A landscape with many valleys, sampled at points; each row gives a point and its height.
From any point a ball rolls to the lowest of the 2 points nearest to it. It stops when none of these is lower. Distance is the straight distance between rows; heights are no part of it.
kulem: [7,22,14,-9,6,11,-12,6,21,-55,-9,-6,-20,19,23,-23,-18,-1,13,23,19,-5,38,2,17,8,-8]  (h 322)
midus: [-13,30,46,3,41,4,6,9,-10,-46,-30,-5,13,-13,2,9,-3,-28,0,9,-54,-3,-12,32,1,-17,0]  (h 753)
nofit: [-6,20,-18,-19,-27,36,-19,-4,-6,5,30,-22,20,-21,1,-2,-6,-9,-47,-1,-14,-29,-14,39,0,0,-17]  (h 379)
bitad: [-7,-5,-6,2,-14,-6,2,0,-6,27,-9,38,18,19,-8,-14,21,25,2,12,2,19,-5,-11,-27,-4,6]  (h 711)
Miro: [-6,35,26,1,11,33,4,-2,-18,-41,-7,-10,6,-23,-3,1,-13,-21,-6,-19,-47,-7,-11,25,-2,9,-4]  (h 766)
les: [47,19,-2,-18,19,-17,-21,23,19,-31,-2,15,-24,9,16,-18,8,-18,4,-16,-12,31,-7,6,-1,-7,-7]  (h 268)
lomi: [-12,-8,0,18,-4,5,11,8,-20,4,-10,7,23,-1,-30,-3,4,0,27,14,3,20,-9,-33,-15,-12,28]  (h 376)
galo: [-12,-10,-32,10,-21,-12,-8,-8,15,40,25,22,10,14,4,1,9,30,-3,-27,12,24,7,7,-30,4,24]  (h 339)
buduz: [-3,-30,-29,23,-14,-5,-1,-28,-2,28,9,16,-13,11,-5,35,-8,16,27,-8,26,10,10,2,-9,-8,37]  (h 533)
sav: [-3,-12,1,-17,3,-28,14,14,-12,16,0,-15,13,-24,-18,-10,19,-10,-15,-7,-11,-2,-22,-22,29,-9,-22]  (h 671)
dok: [-35,-13,-1,-16,9,-41,13,11,6,17,-27,-15,12,-13,-6,12,32,-12,-4,-5,5,12,-12,-13,20,3,-20]  (h 708)
vemil: [41,-5,14,-5,17,-13,-9,-18,1,2,29,3,3,9,15,0,-10,28,7,-22,7,-5,44,-40,4,27,-27]  (h 463)
Tek: [11,4,-12,-7,-13,3,-5,15,12,-20,-6,6,-3,1,1,-5,-3,-12,20,13,3,3,5,6,-10,-2,18]  (h 269)
Toz: [-19,-5,4,5,-12,4,17,5,-5,25,2,7,7,1,-14,-4,14,33,-36,7,-13,-19,-15,-21,-8,-9,-17]  (h 670)
Dos: [-15,-24,-9,38,21,-4,15,-11,1,1,1,-15,-9,6,-6,19,-34,15,-9,4,22,-17,15,0,-1,-15,22]  (h 500)
Gizo: [-16,7,7,19,-15,-11,-2,-3,-11,17,-32,25,23,3,-15,-10,14,15,51,11,17,20,16,-20,-10,-1,33]  (h 416)
Difaz: [32,32,13,-21,16,-3,-8,31,15,-72,4,-7,-3,10,25,-34,-10,-10,17,21,11,-6,23,-7,11,-17,-16]  (h 258)
seg: [-28,-24,-19,-1,0,-9,22,-10,-3,37,20,-23,12,-30,-21,24,5,-7,-3,-33,-21,6,-47,7,-13,-3,16]  (h 607)
fede: [-6,40,4,-11,7,29,-13,3,2,-15,2,0,15,-24,11,0,-18,-13,-14,7,-34,-15,-17,31,-20,3,0]  (h 777)
Dofas: [4,-10,-30,-13,-6,34,3,-10,-32,1,-14,-11,-13,9,5,14,-19,-24,-12,27,5,-38,-8,10,31,-24,-34]  (h 574)
Gop: [42,-31,10,-7,2,-16,5,-6,10,6,16,-1,-3,23,17,-14,-3,32,3,-12,22,4,43,-30,10,-6,-16]  (h 423)
Gafo: [30,2,6,-11,-4,17,1,-11,15,8,29,20,-20,1,15,-5,-3,-7,-35,-19,-18,19,-28,20,-12,16,-6]  (h 820)
lunak: [-10,-10,-39,8,-30,-17,-2,38,0,25,9,-17,15,-14,-9,28,6,43,-14,6,5,-9,-2,-26,-3,-12,-6]  (h 627)
Luv: [-33,14,-1,26,2,17,2,10,-9,14,-15,30,15,12,-6,0,7,14,-4,27,16,17,-4,-23,1,-4,-11]  (h 731)
Vulas: [14,-22,-19,6,6,-11,-1,-13,-5,17,31,-3,-17,-10,-9,29,-15,0,13,-16,11,16,3,6,-1,-11,17]  (h 569)
pezur: [-9,-17,-24,13,-2,38,22,-22,-29,9,17,-6,-6,14,-20,19,-12,-7,-18,31,23,-20,-1,-4,21,-24,-20]  (h 547)
Kubi: [1,-20,-15,-9,8,-8,-4,-17,27,18,4,-16,-9,23,19,-17,7,23,-12,-18,15,12,21,-20,9,31,-10]  (h 476)
nabes: [-13,-23,-6,1,25,-33,24,-11,5,25,21,-26,-2,-24,8,20,5,6,-19,-43,-24,-5,-23,8,-16,11,-2]  (h 573)
loned: [-29,-2,1,-1,4,-6,-8,-3,20,0,-19,-11,-26,12,14,1,10,-11,-3,-12,20,10,3,10,17,28,-7]  (h 480)
sasal: [-6,24,6,-8,27,-1,-6,28,8,-53,-37,-17,5,-24,5,14,-1,-32,13,8,-42,-1,-16,43,-20,-25,10]  (h 740)
Pev: [7,-3,7,-21,19,9,-11,22,-3,-45,-41,-3,-19,-16,4,10,-8,-40,21,1,-33,11,-26,18,0,-28,8]  (h 725)
meb: [6,-27,-4,18,29,7,10,3,15,-12,-13,-1,-23,31,18,-22,-5,29,-15,5,-8,18,12,-23,-2,5,-2]  (h 454)
Zun: [-40,26,31,12,25,-17,4,6,13,-15,-26,1,-3,5,16,-4,9,4,0,3,5,3,11,1,13,31,-8]  (h 406)
rano: [22,13,21,6,-9,-22,-10,10,3,14,4,30,22,-13,-13,8,9,10,35,-16,-25,23,-16,-5,-43,7,32]  (h 332)
fedob: [14,13,15,-1,-11,-12,-3,-5,-16,30,-5,24,2,-2,-11,10,8,17,41,-10,-16,-18,2,-4,-40,10,15]  (h 382)
zar: [23,-6,-2,5,7,-10,8,-15,-8,29,34,0,9,-8,18,15,-10,36,-12,-19,-15,-1,20,-22,-19,16,-22]  (h 503)
Mul: [23,-35,-31,27,-24,5,0,-25,7,29,24,-4,8,27,-1,-20,-8,27,10,-8,17,20,19,-34,-11,-3,24]  (h 321)
Bimo: [47,-9,9,-6,-6,9,4,-4,-5,-23,41,11,0,-4,5,-7,-16,-10,-21,3,0,1,5,0,10,-13,-19]  (h 849)
lelub: [9,-16,-36,23,-36,2,-3,-20,8,46,26,4,9,34,17,-9,-1,53,-4,1,9,3,25,-9,-34,-9,24]  (h 272)
fum: [-27,-5,17,7,-3,-14,15,9,-9,-1,-25,-6,1,6,-18,-4,2,-4,26,33,27,-31,20,1,25,-23,16]  (h 333)
Neku: [-7,15,20,-1,-4,18,2,-4,2,-13,4,18,-18,-19,-30,8,4,-31,-3,-28,-17,9,-25,28,0,1,33]  (h 472)
zozu: [-18,36,-6,-16,-18,48,-25,8,-14,-19,4,-20,31,-22,-5,11,-16,-16,-34,-2,-5,-19,-1,47,33,-16,-18]  (h 422)
kufet: [-13,12,22,-3,0,-3,0,-7,7,-4,-13,6,-30,-2,2,8,0,-18,12,-27,-5,9,-4,21,-7,31,17]  (h 526)
ked: [17,-1,2,-17,-24,-13,-3,6,-19,37,9,15,6,-1,-17,12,12,11,0,-3,-13,-36,-15,2,-19,4,-12]  (h 427)
Ruv: [-4,-3,-19,-23,11,17,-20,25,-14,-23,-43,-4,-10,-18,6,25,0,-32,5,6,-10,21,-40,8,30,-16,-9]  (h 702)
tivil: [22,24,-6,-7,1,32,-19,7,17,-31,18,9,6,-6,15,-16,-13,-3,-30,9,-12,3,-12,25,-18,8,10]  (h 790)
zure: [4,13,19,-12,16,-18,-2,-1,-18,-23,-17,-3,-18,5,-2,17,-10,-28,36,7,21,-23,24,-3,37,-5,-33]  (h 337)
retu: [-1,36,3,7,8,11,-18,14,-3,-29,-1,3,8,-20,-21,17,-7,-25,13,0,1,27,-12,-6,7,6,1]  (h 444)
Vobo: [-3,-25,-7,11,-26,14,7,-24,-21,30,-24,7,-21,6,-16,9,-7,11,34,-5,15,-9,2,3,-21,-2,33]  (h 495)
Poni: [8,0,-15,-5,-50,-10,1,-3,-15,45,31,6,8,-3,-19,15,14,10,6,-7,21,-14,-12,1,-15,-4,-1]  (h 469)
fili: [5,-30,-4,23,13,-4,2,-10,11,7,4,5,1,12,15,1,-11,35,3,-22,-5,32,15,-24,-6,22,4]  (h 491)
febim: [32,16,5,-15,-8,-19,-13,8,27,-27,-2,-3,-45,-4,5,-5,7,-28,1,-27,-28,13,1,34,-3,-3,0]  (h 346)
Podi: [-13,43,0,12,-11,21,-15,5,0,-19,13,6,20,-10,-11,-2,-4,-10,-18,5,15,8,-11,7,14,10,-10]  (h 396)
deba: [3,-21,-15,17,-7,-30,-8,6,21,32,-2,17,8,-3,-8,1,11,35,9,-30,-3,40,-7,-7,-21,-3,32]  (h 347)
roga: [20,22,17,-14,19,-26,-16,12,12,-38,-3,25,2,13,15,-11,0,-11,3,13,9,3,8,1,5,-17,-12]  (h 170)
ket: [2,8,0,-19,6,16,-4,6,-23,-19,-23,-16,9,-15,17,-3,-6,-34,9,21,5,-16,-7,-7,31,1,-34]  (h 626)
zus: [7,-23,-35,2,-3,-12,11,6,1,9,23,-7,11,-3,-2,16,-12,15,-3,5,13,5,-4,-26,-3,-1,-6]  (h 600)
Bab: [-22,8,0,-2,10,24,-13,6,10,-39,-31,-18,-18,9,34,-2,-23,13,7,6,7,-5,23,-9,24,24,-19]  (h 377)
Kupod: [-11,7,-5,-16,5,43,0,-8,-29,-12,-19,-3,16,2,13,-12,-19,-15,-17,31,-3,-27,-6,-4,36,-16,-47]  (h 598)
bugu: [7,-13,5,1,-7,-1,5,7,-6,2,-15,-6,3,1,-19,-30,12,-14,14,11,-9,17,-20,-20,-2,-5,12]  (h 335)
repi: [-22,-5,8,2,6,-19,2,-9,-12,-21,-15,-9,-11,2,-9,3,-1,-18,16,20,44,-20,19,-20,42,-10,-12]  (h 271)
tabir: [28,11,-11,-5,-16,15,-15,-12,18,7,32,14,3,6,-2,-16,-15,1,-23,14,9,12,-8,15,-14,13,11]  (h 803)
leke: [-3,-9,-9,24,30,-12,8,-24,12,-17,10,-12,-13,3,20,11,-42,13,12,-2,3,-8,32,7,-5,13,14]  (h 470)
bakos: [-1,-23,8,-7,2,-13,11,-6,-3,35,-11,20,-6,17,-5,-13,23,16,-24,15,1,-1,-17,-3,-18,-20,-7]  (h 691)
dobu: [32,-23,-4,-9,-6,14,12,-7,-4,9,29,14,-11,-4,-1,2,3,11,-32,-18,-2,9,-18,-4,4,-3,-21]  (h 835)
keko: [-19,2,8,-4,0,2,4,2,19,4,-5,-26,12,-4,-4,-23,20,11,-39,0,-2,-10,-4,7,17,13,-3]  (h 172)
lifo: [-4,-15,-9,-8,-11,-8,7,18,-13,14,14,-7,14,-26,-28,18,17,-15,-10,-10,-6,3,-35,6,-1,-15,1]  (h 639)
zed: [7,40,14,-6,-11,8,-12,23,19,-19,9,9,-29,-11,-2,2,12,-28,-14,-24,-17,15,-12,47,-10,5,13]  (h 413)
Repe: [9,41,14,7,45,-19,-7,-7,-13,-29,-1,-18,-26,1,16,20,-20,-31,45,3,8,-19,35,5,10,4,-9]  (h 395)
Liris: [-18,-10,14,0,29,-35,7,-9,17,7,-11,-19,6,-8,-2,-4,39,-30,-4,-8,-11,17,-15,15,-3,6,1]  (h 747)
zopil: [-15,-28,-17,27,6,30,19,-15,-2,-13,-4,-19,-12,10,-23,12,-27,8,-23,17,3,-9,-8,-4,15,-31,11]  (h 524)
Bon: [-5,-14,8,6,25,16,-4,-2,15,-30,-27,-14,-10,24,45,-23,-15,39,-12,14,-15,-13,22,-11,-5,13,-21]  (h 420)
tokol: [8,-3,12,9,11,-4,8,-14,7,-16,22,-17,-6,6,5,-12,-19,-3,-2,-3,10,-9,35,-11,16,13,11]  (h 433)
Toter: [-7,-18,-16,0,-22,-12,2,43,-5,37,3,6,21,14,-8,-6,25,49,-22,14,-4,-6,-6,-26,-17,-14,-12]  (h 650)
lidiz: [4,-8,16,5,-8,3,15,-15,-2,3,-3,-2,-7,20,-11,-12,-7,7,10,19,18,-30,35,-6,-1,0,11]  (h 388)
Fas: [-1,49,19,16,26,18,-16,13,1,-36,-14,12,-17,6,9,11,-3,-27,29,-8,0,25,9,-1,4,23,-16]  (h 462)
pofek: [-19,-15,-10,32,-8,16,-4,-24,-23,23,-20,29,2,13,-17,-9,13,-13,40,21,22,11,6,3,-13,-3,37]  (h 457)
Revu: [50,-32,11,-22,-4,-4,15,-11,-6,3,25,3,-17,13,9,-10,-2,-5,-6,11,9,-31,16,5,20,-18,-22]  (h 862)
tola: [12,5,4,-5,-24,-27,-7,14,29,15,18,24,14,-10,-14,-11,25,6,10,-25,-3,29,1,5,-27,8,31]  (h 253)
donet: [-17,-4,5,-15,-10,8,25,-10,-3,22,22,-25,20,-2,-12,-20,10,-18,-32,8,-8,-33,-7,16,4,-6,-6]  (h 257)
gon: [-9,13,-2,-29,-6,13,-26,14,-17,-20,-27,7,2,-12,-4,15,10,-47,-2,5,19,16,-25,1,45,-6,-30]  (h 668)
Roze: [-8,6,-5,-25,-30,17,9,-1,-1,30,9,-22,9,-16,1,-4,9,-10,-30,-16,-16,-25,-19,13,3,15,-33]  (h 324)
zati: [-45,14,44,7,17,-5,9,-6,1,-3,-36,3,8,6,11,-21,28,-6,20,18,-12,0,-6,1,-10,16,11]  (h 336)
nalon: [-42,-2,26,15,9,-3,11,-2,15,9,-10,-8,12,8,-5,-32,23,8,-11,-6,-11,-9,-3,2,-12,8,27]  (h 265)
favol: [-41,4,16,11,-1,-16,2,10,-5,-1,-42,1,0,-3,-17,-7,19,6,36,19,20,-2,12,-15,15,-1,38]  (h 387)
zel: [27,-20,-9,-15,2,-32,17,-13,5,19,45,-11,6,-15,22,24,-16,22,-19,-23,-28,-17,-13,4,-23,21,3]  (h 537)
Nuf: [-7,20,-7,-3,-25,9,-9,10,2,5,7,4,20,-14,-8,-4,1,-3,4,27,30,-11,1,1,4,5,7]  (h 338)
Suguk: [38,-31,-27,0,-6,-18,-13,-24,-4,33,20,4,-5,21,14,5,-8,17,15,-5,25,6,27,-23,-13,5,-1]  (h 371)

Call two points neighbours if one is among the 2 nearest of the other. Go from one point of each pair to the other, from neighbour to neighbour, staying as low as possible. Name the highest point that can't be avoided.
keko / repi => zozu
Tek / repi => Gizo
lelub / tola => deba

For each start below, name the point where the ball stops.
fili => roga
sav => lelub
bakos => Tek
ket => repi
Gafo => repi
